Each row is a point on a landscape with many peaks, with its height.
A climber steps from a point to the highest of its 4 nearest points, and stops where none of them is higher. Distance is the straight distance between rows; heights are no part of it.
(424): [ 15  47 -20 -29   9 -49  47  -4  49 -19]  height 536
(8): [  1 -44  19  -7 -15 -16  11   5  25 -16]  height 462
(66): [  4  26 -31  12  13   5   8  15   9  -9]  height 342
(368): [-11 -51  12   5 -11   9 -18 -19 -11  13]  height 430
(416): [-25 -45  38  -3 -10  32 -26 -26 -50  20]  height 216
(193): [-23 -49  42  -5 -13  32 -15 -19 -46   3]  height 176
(67): [-21 -63  46 -26 -28   0 -40 -48 -42  40]  height 548
(191): [ 21 -48  35  -4 -30 -42  -2   2  56  -1]  height 107
(655): [-11 -31   3   9 -10  19 -31 -16 -28  25]  height 604
(101): [-30 -27  60 -15  -4  38 -36 -30 -88  18]  height 141
(149): [ 15 -41   8   3 -15 -27  -2 -10  40   4]  height 284
(667): [  9  38 -38  12  19  -3   6  19  15  -2]  height 244
(485): [ -7   4  22  30   5  53 -44  18 -49  19]  height 230
(260): [  6 100 -28 -34  15 -31  50   7  18 -25]  height 658
(639): [  7   5 -17  -3   6  -9  25   9  20 -25]  height 616
(509): [ 11 -24   4 -10 -16 -35  22   0  47 -20]  height 160
(312): [ -5 -41  19  -9 -12   6  16   5   5 -36]  height 581
(356): [ 12  85 -21 -45  13 -47  53 -13  35 -16]  height 579
(92): [ 17  13 -22  -6   7 -35  22  -7  43 -10]  height 516
(648): [ -2 -25   8  -7  -9   4  25  13  12 -31]  height 615
(550): [ -8  -9 -12  25  -1  24 -34   1 -23  33]  height 782
(223): [ -1   7  -9  10   6  22   8  25 -10 -18]  height 411
(481): [ 15  77 -35 -19  19 -40  32   0  37  -8]  height 543
(522): [  9  52 -10  36  10  41 -35  49 -14   2]  height 127
(519): [ 20  59 -24 -36  13 -60  45 -19  52  -6]  height 406
(40): [  7  41 -34  32  21  10 -21  23   3  15]  height 760
(585): [ 21  27  -9 -25   6 -62  36  -9  62 -10]  height 378
(267): [ -5 -61  28  -2 -27 -13 -17 -19   6  19]  height 355
(577): [ 25   8   4 -19  -3 -61  28  -5  65 -13]  height 239
(532): [  5  -1 -29  25   6   2 -15  -2   4  25]  height 180
(401): [  5  31 -18 -22  11 -17  39  17  26 -38]  height 670
(607): [-13 -41  15   8 -10  19  -5  -7 -13  -1]  height 418
(381): [-22 -29  28   1  -8  32 -42 -23 -59  33]  height 326
(343): [-24 -45  46 -16 -13  19 -33 -38 -66  34]  height 484
(344): [  9  65 -30   6  20   1  15  35   7 -21]  height 177
(620): [  7 -45  22  -2 -22 -23   7  -1  32  -5]  height 308
(272): [  0 -11  -8  14   5  17   1   9  -8  -4]  height 361
(593): [  4  27 -18  18  10  20   1  28  -6 -14]  height 461
(530): [ 12  42 -25 -11  11 -24  31   6  31 -19]  height 575
(410): [  1  33  -5  34   7  48 -34  38 -24   4]  height 218
(151): [  2  26 -33  29  13  19 -12  22  -5   7]  height 630
(439): [ -8 -17  -1  14   2  27  -4  12 -22 -10]  height 387
(235): [  4   9 -29  11  12  -9   7   4  23   2]  height 364
(551): [-23 -30  33   6  -5  41 -29 -13 -57  12]  height 245
(145): [ 11  67 -36  10  19   7   4  31   4 -10]  height 166
(440): [ 17  17 -15 -12   2 -38  30  -2  45 -18]  height 811
(195): [-19 -49  29  -8 -19  13 -36 -35 -45  41]  height 683
(173): [ 12  38 -14 -28  11 -37  46   3  42 -26]  height 631
(9): [-15 -51  38  -9 -17  20 -24 -26 -43  16]  height 377
(531): [ -9 -53   8   3 -14   0 -25 -23  -9  28]  height 483
(460): [ -6   4   5  22  10  43 -22  21 -32   2]  height 376
(135): [ -7   3  -4  32   9  35 -26  13 -25  11]  height 498
(678): [ 14  15 -40   9  15 -26  10  -3  36  10]  height 274
(44): [  0 -24 -11  10  -5  -3  -7  -9   7  14]  height 243
(74): [ -6 -56  32  -6 -21   8   8  -4  -6 -16]  height 457
(501): [ -1 -12 -14  18   2  14  -9   5  -1  -1]  height 290
(150): [  6  70 -27 -22  16 -23  46  18  18 -29]  height 699
(130): [-26 -12  60  -1  -4  49 -42 -22 -95  29]  height 12

Call two points neighbours if one is among the 4 nearest of the other. Go from one point of each pair to the other, from neighbour to neighbour, staying as high as possible. Name the lowest point that can't be avoided.
(40), (150): (439)
(550), (440): (368)
(150), (440): (173)

For each start below, name the point where the climber stops.
(519): (150)
(368): (550)
(267): (550)
(593): (40)
(424): (440)
(101): (195)
(551): (195)
